Each row is a point on a tangle of strands that fork and nearly touch. The rows are in no order.
Points whose rows are less than 43.4 apart are linked; no others are. Some points are linked to none.
(1104): -17 4 5 -13 22 -12 -8 0 -3 -11 6 7 -21 -2 -3 4 -5 2 9 -6 10 -16 -18
(1452): -31 -7 27 -12 11 15 -8 -11 8 0 -1 0 -21 -4 -1 -5 -9 -17 31 -16 8 1 1
(1242): -9 -8 -13 -22 15 -5 9 3 -10 -17 -6 16 4 -3 10 -12 9 -8 -9 0 8 19 -9
(557): 2 -22 -4 3 -5 11 13 -20 9 7 -4 -12 5 24 -20 0 -4 23 -5 -10 -14 3 -10
(798): 34 -8 -6 17 -17 -10 -8 11 8 10 4 -7 2 -5 10 0 -23 -6 -20 6 2 -3 2
(952): 4 -14 -5 -27 16 11 -3 3 23 13 10 -1 8 6 -6 3 -4 7 22 -3 -3 -11 -15
(1414): -9 -10 2 -4 -23 -10 -20 8 0 12 -18 7 9 9 -26 8 12 9 -16 -6 -8 -7 -8
(1529): -7 -9 -21 2 20 12 -9 -3 23 -1 4 -2 -13 6 3 -9 -5 12 -5 -7 7 -9 -6
(767): 35 -6 6 0 3 5 14 14 15 17 25 -1 -4 -14 5 2 -10 -3 5 15 -5 3 9
(1086): -7 -12 23 -23 18 3 -14 -5 3 -1 -13 -5 2 10 -10 17 -11 -23 14 -18 -2 1 7
(864): -15 -16 1 9 20 2 10 -22 -16 -9 -6 2 -4 -4 -17 -12 -4 5 13 -24 -13 9 5
(360): 6 5 11 4 -6 10 -4 3 -2 -9 4 9 -21 -3 29 -10 11 -14 -10 -2 21 -8 10
(89): 4 -20 4 2 10 6 10 -27 -7 1 2 -15 9 13 -11 8 -9 14 4 -15 -16 9 -6
(701): -14 8 4 12 -16 -8 -1 3 -15 -18 -24 -11 18 19 -3 7 -1 3 15 10 0 9 -21
(1098): -12 12 -1 12 -24 -13 -10 1 -15 -2 -20 2 14 -3 -1 3 17 -9 -12 4 1 -10 21
(635): -18 9 3 -3 7 -13 -1 4 -3 -11 3 8 -5 -11 6 12 -19 -1 22 8 0 11 -15
(758): -9 14 5 -9 -10 -14 -10 0 -11 -9 13 8 9 -18 10 -18 0 2 -19 -6 17 13 -7
(598): -17 -8 3 -5 21 21 2 -4 20 4 4 -15 -10 3 -15 7 -10 -6 30 -11 -4 -11 21
(840): -24 4 -14 -5 -8 -9 -9 1 -2 10 -10 0 3 -18 -1 -16 7 5 1 2 -2 6 -20
(729): 13 3 -13 -25 -5 2 1 8 -1 19 3 -6 14 -9 11 2 24 -5 9 7 -2 -25 8
(105): 4 -13 -14 -16 12 -5 1 -9 -16 -4 -1 -8 -11 12 -14 6 -5 -5 21 -8 12 -3 0
(998): 39 -18 -8 13 -11 -5 -6 8 3 8 -5 6 -12 -19 15 -17 -23 -17 -14 3 10 4 2
(960): 6 1 -9 12 -2 0 -5 5 14 6 -1 0 -5 1 0 16 0 -13 -3 17 14 -22 20
(1423): -11 1 6 3 -7 -15 10 1 -16 -11 -1 12 26 -1 -28 0 -7 7 7 8 -3 12 -13
(2128): 3 -3 -7 -20 15 -2 4 16 9 -6 20 8 -14 -3 -1 -5 -10 3 8 -2 -12 10 3
(277): -15 9 8 -1 21 -7 16 -11 -5 -17 -2 13 14 9 1 4 -13 1 21 -12 -5 0 -16
(1267): 15 1 6 -10 10 19 5 -4 12 19 28 -4 3 -13 -6 -2 13 -1 -5 6 2 -16 17
(1518): -21 -9 -2 -13 21 -1 8 12 0 -10 -3 9 -4 -9 -5 -23 -2 1 17 -13 -28 21 4
(863): 8 6 1 -6 -12 2 2 14 15 14 -1 19 -20 -12 15 -15 5 1 -8 6 -7 13 -12
(220): -12 2 20 -23 7 -1 3 -6 -7 10 0 1 7 -2 -13 6 -1 1 18 -3 -20 14 -11
(1075): -2 -11 -6 13 -21 6 -30 -13 2 14 0 4 6 -4 1 30 15 2 11 0 2 -2 -6
(343): -24 2 -11 25 -23 -10 -5 -6 -6 11 -17 4 2 0 2 8 13 16 -5 11 -11 -15 -10
(1424): 5 -2 -6 -17 -10 -10 -10 12 1 -6 8 4 -5 -15 15 -23 0 -3 -20 -1 17 2 -6
(1413): 16 -19 1 11 8 -2 5 2 1 -4 0 11 -10 -8 3 -2 3 -14 -24 5 -4 8 26
(2008): -14 3 5 9 3 -3 0 -20 -1 -1 -5 -23 0 5 4 3 -14 2 22 -10 -2 4 -21
(603): -9 -14 -16 5 7 14 0 -16 28 -3 0 3 -5 9 8 11 -4 4 -9 -12 1 -20 -17
(1073): 2 9 -5 -28 9 12 2 7 8 15 -2 -19 13 -6 -1 -2 14 -10 7 9 12 -24 3
(1162): 33 5 -9 12 -18 2 -9 4 -2 17 16 -5 -4 -9 21 -7 -7 -5 -7 3 1 -16 6
(1305): -18 17 9 -16 7 -3 1 0 -7 -10 2 26 4 -18 -6 -23 3 2 9 -5 5 9 -18
(321): -12 -16 27 -1 25 -3 -24 -7 1 -9 15 -3 -16 -10 11 5 -5 2 17 -12 -9 -10 -23
(1901): 14 24 3 -8 13 -8 -2 -4 -14 0 -2 -21 3 -1 19 -1 6 -4 7 -11 -2 3 -5
(1668): -1 -12 1 -9 -7 2 -18 -6 17 11 -9 4 11 2 -19 12 0 7 -10 -15 -8 1 -12
(1165): -12 2 16 0 7 -14 8 8 -10 0 -8 9 12 2 -26 2 -8 3 20 0 -20 15 -13
(214): 4 -8 -8 12 -39 7 -4 24 -12 6 -18 -3 5 25 -9 -22 -4 -1 -19 18 4 -19 5
(1315): -5 -9 10 -6 25 9 8 -3 5 -2 10 -12 -6 0 -18 10 -6 -5 21 -15 -19 -2 22
(1881): 3 -2 -1 5 -24 -2 -6 6 0 4 -9 -1 4 12 -17 24 -1 2 0 15 10 6 5
(2176): -7 0 1 3 15 3 19 -13 -15 5 9 4 -18 -1 -2 -7 5 15 7 -6 -12 -3 -11
(788): -12 -12 15 -20 24 0 -23 -1 7 -5 6 -3 -16 -1 3 9 -1 -4 11 -8 7 -21 -16
(184): 24 10 9 17 -29 -10 3 3 -18 13 13 -20 10 -1 6 -5 -3 7 -23 15 -13 -15 6
(1285): -11 -10 -2 7 -21 6 -5 -20 -2 6 -7 0 14 -6 2 25 10 3 10 12 -3 10 -7
(810): -16 -9 -12 -1 14 0 8 -6 -6 -22 -4 17 4 4 3 -12 -2 1 -8 -9 11 6 -6
(397): -28 16 0 -9 13 -10 5 5 14 -13 -2 -8 18 -14 7 -7 -15 5 -8 -1 -9 16 -1
(765): -2 18 1 -5 20 -4 3 -7 -2 -20 0 -15 2 -9 15 -5 1 -6 -3 -10 3 9 3
(560): -19 14 7 -11 28 -1 6 9 3 -28 5 -9 -10 -5 8 -7 -11 -4 7 -15 1 0 6
(1001): 14 4 1 15 6 2 1 -4 7 -4 3 -4 -10 2 15 29 2 -15 -8 4 8 -7 21
(1728): 4 -4 -4 -13 0 10 -13 0 18 22 -1 -17 14 1 -29 5 -4 -1 10 -4 20 -14 3
(1063): 12 -15 -1 12 11 6 8 -9 -7 5 -1 3 -4 -3 -11 -2 19 -3 -21 0 -5 -1 21
(1661): -3 -2 2 -19 12 8 8 -3 19 17 -2 -18 6 10 -10 6 -6 -2 29 -2 -7 -14 -13
(636): -12 18 4 15 8 -2 12 -5 0 -18 -6 26 15 13 -5 -1 -16 0 18 0 0 13 -17
(1811): 13 2 -7 21 -24 3 -33 -11 0 6 3 -5 6 3 4 21 9 6 -4 -1 0 -2 3
(388): 6 15 3 15 3 -12 -1 -2 -25 0 -7 0 8 -6 -16 -13 6 2 -5 1 -5 15 4
(353): 10 8 4 -16 15 7 -5 14 4 -21 7 5 -18 -6 27 -14 9 4 3 7 2 11 -11
(962): -10 14 19 -5 3 4 -1 7 13 -17 2 15 -19 -8 20 1 13 -8 -10 -2 15 2 2
(2072): -21 -15 29 -21 12 3 -10 -9 1 2 3 -9 -3 -2 -7 -2 -19 -19 25 -30 1 10 0
(1043): 1 -1 19 12 1 -2 9 5 0 -14 -2 -13 9 18 -24 24 -17 14 1 11 -3 5 3
(1432): 15 -19 0 2 0 8 3 5 10 3 1 -7 -1 30 -15 22 -7 5 18 9 -8 -4 -11
(103): 7 -7 -11 -6 -7 2 -6 11 18 14 1 22 -18 -6 -2 -4 10 10 2 3 -5 13 -19
(959): -21 -9 15 9 32 8 -12 -7 0 -31 5 2 -8 -9 3 -7 7 2 1 -19 -9 12 8
(656): -11 -1 8 -1 26 -4 12 -9 -4 -1 0 -5 -15 4 -16 16 0 0 0 -3 -12 -9 12
(1887): -2 -1 -7 -10 7 -6 -2 5 5 0 -6 0 -2 -8 5 11 8 -5 3 4 -4 3 0
(844): -13 -1 -8 -14 -5 -4 -10 -6 -14 11 -15 0 -3 -2 -11 2 16 -3 18 -9 8 -20 -9
(1355): 22 -14 -7 1 -13 -10 -14 16 2 -3 10 5 -14 -22 24 -21 -6 -14 -11 6 18 6 4
(2050): -16 10 6 -6 -5 7 -10 -3 11 -10 -3 20 -14 -3 25 2 20 0 -10 -5 8 -18 -13
(2019): 20 12 8 9 -6 1 0 1 1 -1 2 6 -21 -2 27 12 1 -20 -7 1 15 -10 13
(861): 10 -4 -6 -2 -5 -3 -5 8 3 6 -7 -5 2 17 -13 24 1 1 21 16 3 -7 -4
(1539): -5 10 -3 -13 -1 19 19 -7 16 12 1 -9 -13 1 4 -5 1 0 14 5 7 5 -2
(1341): 1 1 13 9 -16 3 7 1 -2 0 -7 16 -4 10 -6 16 3 3 4 8 -3 16 -1
(1417): -6 -7 -13 0 3 0 -21 -6 -6 13 -9 -2 -10 5 -2 10 4 -8 25 -3 10 -25 -16
(392): 0 8 3 -5 -2 -5 5 -13 -16 -1 20 3 -12 -6 4 0 17 0 -11 -10 16 -17 6
(535): -5 -9 -8 9 7 3 29 -4 -9 -3 9 4 -9 -2 -7 -12 -8 5 -1 7 -2 11 22
(1126): -12 11 -3 3 9 -18 -6 2 -1 -4 0 18 -15 5 -8 17 -8 7 0 5 11 -18 -13
(2086): 16 -25 -10 5 15 -3 1 4 0 -9 9 6 -17 -22 14 -17 6 -15 -14 5 -5 5 9
(500): -7 25 20 -16 10 -4 1 2 -7 1 13 16 -11 -18 -4 -12 11 8 6 -6 3 7 -12
(910): -11 0 4 12 -16 0 16 -1 -15 5 0 -18 -1 1 -10 5 4 6 11 23 -3 3 12
(11): -19 15 -3 -9 -9 3 -4 -4 5 2 -18 14 1 2 20 10 16 -3 -8 -3 0 -22 -4
(1321): 15 21 13 18 -27 -11 -2 5 -8 15 6 -11 7 5 -3 -4 -2 21 -16 2 -4 0 -6
(1710): 9 -8 16 18 -28 3 -1 22 -12 2 -7 -1 -2 9 -15 7 14 -5 -18 21 2 -12 21
(2093): 10 -6 -20 5 -15 7 -17 -6 -7 10 -4 -25 19 16 -6 -3 -2 10 11 2 9 -21 8
(1721): 2 12 18 -21 10 -4 -5 14 -9 -11 11 10 -18 -11 9 -22 15 4 -4 -2 3 5 -7
(2134): 12 6 -1 14 -12 -11 -5 -3 -18 8 8 -8 2 -12 4 -5 8 1 -12 0 6 13 13
(1935): 3 19 -1 13 -22 -4 -2 -5 1 15 6 3 -5 -2 18 -7 3 16 -14 0 -4 -7 -10
(1610): -21 9 8 20 -33 -9 -10 4 -18 -3 -18 3 17 2 -2 9 15 10 -4 13 -11 -15 4
(203): 12 -14 7 13 -45 9 -1 21 -13 8 5 -3 7 -2 -2 8 7 -10 -3 32 3 -18 28
(1404): -32 -5 41 -13 26 -5 -6 -2 -3 -22 14 12 -3 -4 12 -12 -14 2 15 -15 -8 -11 -12
(1410): 43 7 1 19 -28 5 -7 4 -7 15 10 -16 11 3 15 -13 3 2 -7 11 -10 -18 5
(1221): 16 -17 -11 18 -25 -6 2 22 -16 -2 -15 -7 3 23 -5 -5 -7 -7 -14 21 -2 -17 1
(911): -1 -11 -4 -5 17 10 20 -7 -7 2 17 3 -17 4 -8 -16 6 11 6 -2 -5 3 9
(2040): 14 2 1 -9 -8 -4 13 9 3 6 -9 5 3 -10 20 4 15 -22 -21 14 1 -10 17
(1686): -11 5 -17 2 14 11 2 -4 5 6 0 -5 -20 9 -10 -28 -13 8 7 -17 0 12 1
(171): 21 -2 18 11 -53 -3 2 12 -19 17 -6 2 7 -4 12 -8 -21 -8 -17 4 0 -8 12
(841): -3 0 -11 2 5 3 -20 -8 -20 -15 6 -17 -10 -7 7 -13 9 -5 -4 -11 27 -15 6
(1160): -10 0 -12 5 1 -2 -17 -5 -3 -6 -7 2 -4 -6 -2 4 -9 -2 -9 -2 21 18 6
(251): 11 2 -5 -3 14 -8 -12 5 2 -8 -2 2 10 10 -11 6 -11 2 -24 -16 -6 33 -1
(591): -12 -6 16 -12 14 -8 -8 1 -10 -10 -17 6 2 -2 -22 7 -5 -15 14 -19 -7 11 9
(112): 18 7 -12 -10 7 6 -3 11 6 -15 15 4 -12 -2 29 8 1 -4 5 0 14 14 -15
(1685): 0 -3 6 16 -6 1 26 7 3 -2 1 -1 -2 -5 -13 -7 -13 0 -12 17 -6 11 26
(1041): 13 -11 -6 -1 17 16 -2 6 25 7 10 -11 9 9 -19 17 -10 -3 21 -3 -4 11 14
(604): -29 -7 25 4 22 -2 -21 -11 -1 -18 6 11 -11 -11 20 -5 -7 1 14 -14 -2 -2 -20
(1605): 25 0 7 2 0 14 19 -2 12 24 24 -7 -8 -16 7 -9 3 -10 -3 7 -2 -3 18
(235): -14 -1 14 0 26 2 -16 6 -3 -35 8 11 -6 -6 7 -10 10 11 -9 -8 6 12 5
(126): 4 -11 -17 -1 16 -10 14 -2 -5 -14 4 4 1 12 2 2 -11 5 -8 -3 -2 9 -6
(358): -15 -1 11 -29 1 -4 2 -10 -3 5 -4 4 5 3 0 7 2 2 10 -12 -5 11 -24
(453): 1 4 -1 -6 -26 3 -13 15 2 14 -25 1 14 16 -11 2 15 12 -7 4 -13 -13 -10
(1773): -19 5 -9 -11 6 2 12 5 19 -7 0 -6 3 -16 8 -11 -13 -5 -9 -3 5 17 5
(1479): -14 4 -11 4 -17 -7 2 -7 -8 -5 -21 14 9 -5 13 12 13 -8 -10 -1 5 -18 12
(258): 9 8 14 8 -56 -2 3 5 -18 9 4 7 17 6 11 -2 -4 3 -14 5 -2 -11 15
(1230): -3 6 1 5 -11 12 19 -3 7 19 -1 -17 -10 4 -7 3 1 2 9 16 7 -1 6
(1088): -3 -6 12 0 -29 -6 -1 21 -5 -2 -7 1 7 29 -20 22 -2 5 -4 19 4 -6 -8
(1651): 10 -21 -3 0 11 12 -10 3 17 0 9 1 2 5 -14 11 -4 4 4 -5 -12 20 18
(1508): -22 -11 12 -6 20 22 -9 -11 16 -4 -8 -14 -16 3 -13 -8 -13 -10 20 -17 4 -5 9
(310): -7 -1 -1 -9 13 -9 -5 6 4 -15 21 -3 -2 -6 -3 15 -16 0 21 -5 -10 15 1
(1531): -29 8 -9 -8 5 -3 -1 -1 -6 0 -8 11 1 -16 -13 -23 0 6 12 -4 -5 17 -16
(1193): 27 2 -6 19 0 -12 4 11 8 3 1 -10 -2 5 3 -3 -18 -5 -18 5 -5 6 14
(641): 14 -1 -11 2 -36 9 -10 -8 0 14 8 14 2 3 21 15 15 -4 -3 5 6 -11 14
(1978): -12 -6 -12 1 1 -18 4 6 -13 -14 -3 16 4 -23 3 -1 8 -9 -23 8 5 6 9
(1649): 16 3 -8 -4 -16 2 3 7 21 8 -1 -4 11 15 10 7 -9 -10 -8 8 13 14 1
(620): 15 8 17 15 -29 -12 7 12 -3 9 -9 10 5 -4 3 -8 -13 -10 -27 1 2 -3 6
(1524): 8 23 -5 16 -13 -8 -9 -3 -3 2 -1 11 -2 9 24 0 2 3 -23 -12 7 -10 -13
(587): 16 -8 -21 10 5 -1 -8 -1 4 -2 4 -5 -4 2 13 -8 5 -14 -20 -9 11 -11 13
(319): -6 -2 -22 -19 13 -4 12 0 -5 -13 -15 -3 11 -5 27 -17 14 -5 -13 1 4 12 -6
(2121): 0 1 3 10 30 -4 -14 19 5 -34 8 -1 -19 -13 17 -14 4 0 -8 -7 0 7 14
(2037): -18 10 -9 -6 -10 -12 -5 0 -18 12 -20 -2 1 -11 -9 -6 5 -9 7 2 -1 -7 -3
(205): -12 -9 5 -18 24 10 -4 -14 -1 -1 -1 -11 -7 -9 -2 -14 7 10 12 -20 -27 -4 -11
(1855): 3 10 6 21 -4 -16 7 3 -30 -7 -12 2 5 16 -24 -17 2 6 0 1 0 8 -10
(123): 0 -12 4 16 14 3 8 -13 -17 -8 -12 -9 4 15 -12 -6 0 14 8 -13 -16 12 -4
(942): 5 23 11 -2 11 -11 -5 2 4 -10 -4 10 7 5 7 28 4 -3 -9 -6 2 15 -2
(923): 6 -9 -8 -1 -15 14 21 -15 1 8 1 -7 4 15 -17 -7 9 20 -9 3 -2 -3 -4
(1771): 0 -13 0 5 -19 12 9 -11 -8 8 -5 -6 7 22 -15 7 16 14 -3 7 -3 -18 1
(559): 13 -5 -14 -8 13 7 -5 -6 3 5 10 -12 -12 8 -4 5 1 -4 17 -2 24 -12 0
(402): -6 -13 -10 -1 -3 -9 4 -7 -9 -4 8 -5 12 -9 -19 5 1 7 -14 8 2 15 8
(1934): 10 -7 -7 28 -22 8 10 -4 1 19 2 20 -20 -8 18 -8 8 -4 -7 9 4 -6 7
(1723): 20 3 -23 -6 -13 4 6 3 12 11 0 -4 -1 12 27 -2 -11 -3 0 11 12 -7 -11
(94): -30 -6 14 -16 17 3 -9 -1 5 -11 -3 -7 5 -16 6 -20 -6 -8 18 -18 -27 22 -3
(1136): 0 4 3 7 4 -2 -13 -22 -6 1 -6 -23 -4 7 -4 11 -12 2 11 -14 7 -9 -9
(412): 15 5 2 -16 4 11 -4 6 21 8 18 -10 3 -18 6 -1 7 -6 -16 2 18 -17 16
(1756): -13 -3 -16 17 -16 -1 -7 -5 -9 11 -13 -11 -5 7 -4 6 10 14 17 12 -11 -23 -19
(1703): 28 9 -16 8 -5 14 -14 -1 12 16 -5 -9 14 6 3 4 11 -5 -3 -1 11 -13 7
(331): 11 -8 -14 7 -19 17 1 2 -11 14 -9 -18 17 22 -18 1 12 8 9 8 5 -24 3
(1734): -7 4 2 5 2 -7 3 -9 -5 -9 -20 -13 14 18 3 9 -11 12 14 0 -9 11 -26
(323): 12 14 -17 10 -3 2 -6 -4 11 0 4 -8 -1 -3 20 -3 -3 -3 -27 -12 10 -10 1
(1042): -10 1 16 3 10 -7 11 -8 -4 -10 5 2 6 8 -22 18 -6 6 -4 -7 -9 4 10
(24): 28 -8 -8 3 3 6 2 7 10 8 23 11 -6 -5 6 11 4 1 1 11 -1 7 0
(325): 17 -7 -6 -13 -4 3 13 9 4 12 6 -3 16 -10 21 6 20 -16 -2 20 3 -19 19
(938): -5 15 10 9 4 -3 16 -1 -4 -18 -6 19 23 10 -10 5 -9 -9 -2 0 8 18 8
(943): 9 -7 -1 11 29 -9 -1 11 -3 -21 5 8 -22 -15 10 -15 -1 -4 -9 5 -11 13 2
(1004): 3 -2 1 -16 -12 2 0 -3 1 6 -4 -16 20 7 -15 6 -10 12 2 0 -1 20 -10
(1547): -5 10 -14 -1 -4 -11 3 1 4 4 2 4 -13 6 -2 5 -12 8 -9 -5 16 -11 -11
(316): -2 16 -3 -16 -3 12 23 3 12 13 5 7 -15 -6 17 -21 7 2 -1 9 0 7 -15
(1032): 26 9 -13 8 0 7 -16 0 10 8 14 -4 8 12 20 15 5 -3 7 1 6 -10 1
(194): 19 -12 3 23 -9 6 8 13 2 12 -4 2 -8 -3 3 10 -3 -16 -10 17 1 -21 24
(1336): 14 -5 -6 4 8 6 -15 -4 12 -9 6 4 -2 2 -8 8 -3 3 -10 -13 -7 20 5
(849): -29 14 14 -5 12 1 -1 -6 12 -7 -7 -11 15 -20 8 -11 -6 1 13 -5 -19 22 -6
(1222): -13 -5 -7 -6 26 3 3 3 -1 -7 -5 -2 -13 -12 -4 -24 12 5 10 -13 -26 5 -4
(108): 17 10 0 3 -27 12 -20 -2 10 27 7 11 12 4 20 6 7 -10 8 6 1 -25 20
(1365): 2 3 9 -24 11 10 14 -5 17 13 -1 -22 9 -1 -5 9 7 -5 17 12 -6 -17 2
(920): 8 4 14 2 4 -7 -4 2 4 -8 -7 15 -1 12 -2 37 0 -10 7 -3 1 13 1
(1481): -3 -1 -3 14 -6 -15 4 6 -9 -11 -2 27 11 -14 5 4 8 4 -14 12 -8 13 -3
(378): 5 7 -12 24 -2 -11 7 0 -1 -7 3 21 -1 -11 10 -2 -3 4 -10 7 3 23 -17
(1548): 10 -13 12 25 -9 4 13 10 1 0 -4 0 -8 6 -9 8 4 0 -15 27 -8 -4 21
(714): 4 18 11 10 3 -5 16 8 3 -8 1 21 6 -4 1 -10 -16 -11 -15 -6 15 16 7
(715): 11 -9 -15 -10 20 -15 1 8 -9 -11 4 10 2 10 -9 -12 -14 3 -8 -13 -5 22 2
(982): 21 -2 -8 2 -1 19 -5 -6 16 13 -4 -14 11 11 -10 -4 12 1 -4 -13 -1 1 2
(1790): -12 4 15 -11 24 10 7 -13 5 -3 -1 -4 3 1 -1 -1 1 6 -3 -23 -16 -2 -8
(224): 4 6 -3 3 -42 -6 5 -4 -12 11 5 17 3 9 17 1 -3 -2 -11 -2 11 -14 16
(906): -2 -5 -14 6 -17 2 -12 -6 2 21 -14 2 -11 8 3 7 5 3 26 7 -6 -13 -25
(951): 9 8 -2 -19 4 -5 1 23 19 21 6 -12 -3 -16 -10 3 -2 -9 2 20 8 -4 17
(1156): -14 -13 -6 -2 2 11 4 -8 19 5 -7 9 8 7 -6 14 2 5 -16 -8 -6 -5 -9
(2196): 32 -1 -13 -6 7 1 -6 -1 4 -3 10 -7 3 5 17 16 -1 3 10 9 3 8 -12
(401): -18 -4 16 -19 4 3 2 -25 -3 10 0 -1 7 2 -5 2 0 3 -8 -23 -3 -5 -21
(1713): 1 0 -19 16 13 16 2 -1 21 1 -3 -10 -18 10 2 -12 -16 7 8 -6 4 7 1
(1440): -4 -16 -12 -9 5 -14 7 10 -5 -6 11 8 -1 -16 -14 5 0 -4 -16 13 1 17 14
(1666): -27 2 20 -13 23 -1 10 -3 -6 -26 2 11 4 0 10 0 -14 -3 9 -12 3 -7 -7
(1596): -24 8 3 -10 3 3 -5 5 18 -15 1 4 -8 -18 11 -20 -13 -2 -13 -3 20 16 0
(830): -15 -8 -8 4 -4 -13 15 -6 -14 -6 7 11 17 -7 -18 -6 -7 15 1 9 -7 25 0
(1831): 0 12 12 21 -16 -5 3 -2 -12 -9 -16 8 14 16 -1 19 10 4 8 3 1 9 -9
(320): -26 -9 10 15 25 8 3 -14 -6 -20 -5 1 -11 -14 -9 -10 5 -5 11 -18 -17 11 16
(457): 30 -11 2 10 11 17 4 8 11 4 11 -16 9 26 -20 14 -8 7 14 10 -1 0 10
(954): 5 -6 -22 0 8 8 -12 -7 2 -9 -2 -21 3 -1 12 -7 12 -15 -9 -5 24 -15 13
(694): -12 4 12 20 -13 -6 30 3 -8 -2 -8 -5 -1 -2 -6 -5 0 3 0 27 -5 15 14
(138): -10 13 -4 10 6 -5 5 -4 2 -6 9 13 -9 -7 10 -1 -3 8 5 8 -4 18 -18
(2082): 7 -3 -4 -20 20 13 1 2 17 2 10 6 -11 9 -10 0 -12 5 16 -17 -3 4 -5
(80): -14 5 5 9 16 -2 12 5 -4 -7 15 9 -16 -16 -26 -15 -2 8 2 -11 -14 11 10
(1326): -5 -9 -5 8 8 9 -12 -13 13 13 11 -13 -8 -23 -16 2 1 3 8 12 7 -6 11
(1939): -2 7 -25 -10 -19 -8 9 -5 1 4 -2 4 4 4 20 -7 -12 6 -12 4 10 -11 -14
(1084): -6 21 -2 1 14 -9 23 -3 -4 -9 -10 0 9 1 10 -13 2 -7 -9 2 -8 10 -1
(2035): 3 12 -2 1 -26 -10 5 7 -8 7 -5 -7 9 16 9 11 5 10 -2 11 4 -20 0
(1800): 16 12 2 3 0 -12 18 2 -6 2 -13 -2 8 -5 19 -6 9 -14 -18 7 -10 1 7
(921): 11 6 -10 8 -5 -9 -26 -10 -13 3 3 -3 -4 -7 2 7 9 -1 -5 -10 3 -4 1
(1994): 10 2 -7 -14 -14 10 11 -5 0 22 -10 -8 12 4 8 -5 28 3 -4 4 -10 -17 -1
(1735): -16 -6 8 -10 14 -1 -25 -5 1 -10 -2 -1 -11 -23 3 -3 4 1 5 -13 -5 22 -21
(426): -3 2 -4 -10 10 -22 19 -1 -15 -4 18 18 12 -19 -8 -7 -8 11 -2 8 -4 18 -10
(865): -5 9 9 7 0 -5 11 -4 -23 -17 -6 5 30 15 -34 -12 -4 14 -1 6 -1 1 -8
(1011): -13 -3 17 -3 22 -11 -3 3 -16 -11 -15 19 19 2 -21 -1 -16 -11 28 -18 -18 17 -2
(575): -16 -20 -8 -13 0 7 -13 -10 0 -6 3 1 -5 -13 5 -15 12 11 1 -3 22 -3 -9
(255): 4 -7 -1 14 -24 -5 1 28 -14 -13 -4 -6 1 26 -9 5 -1 8 -12 21 -9 -7 -8
(1614): 15 -6 -3 -17 7 13 4 -6 8 16 -8 -9 10 6 -2 -7 20 -3 -7 3 -8 4 5
(1284): 11 6 -5 8 -32 2 -5 17 4 22 -15 -6 6 18 -15 -17 1 13 -10 11 -2 -17 -2
(161): 18 11 7 17 -10 -14 15 8 -4 0 0 7 -1 8 6 1 -22 -11 -19 1 9 3 9
(50): -3 18 1 -21 -2 4 0 7 23 8 16 -13 -6 -14 2 12 -4 -10 3 14 22 -14 12
(866): 14 5 -10 -4 3 4 -4 -12 -7 5 3 -25 7 16 1 6 -5 3 10 -2 14 -18 2

A fork is a point with three links. Follow the links from the first point to the second and name the forks in between, in order.
(214) / (959): (1881) > (1341) > (866)
(636) / (1424): (161) > (798)
(1831) / (557): (866)
(641) / (982): (161) > (1666) > (765) > (729)
(906) / (2128): (2196) > (729)
(2121) / (1221): (866) > (1341) > (1881)
(729) / (1479): (2196)
(1901) / (1365): (765) > (729)

A fork is a point with three links, a tip a point with one. Leave the first point through the second and follow the links. Name the first fork or tip that comes.
(591) / (1086): (1043)
(1305) / (1531): (1548)
(1596) / (1773): (1165)
(1221) / (214): (1686)
(1713) / (1529): (1881)

Follow the links from the first point to the second, and from the first to the third. Name the last point that the two ways share.
(258) / (1935) / (138): (161)
(1285) / (1596) / (1440): (1423)
(1508) / (1614) / (388): (1423)
(2134) / (1703) / (2040): (729)
(1518) / (1661) / (1508): (1165)
(1355) / (1661) / (604): (1666)
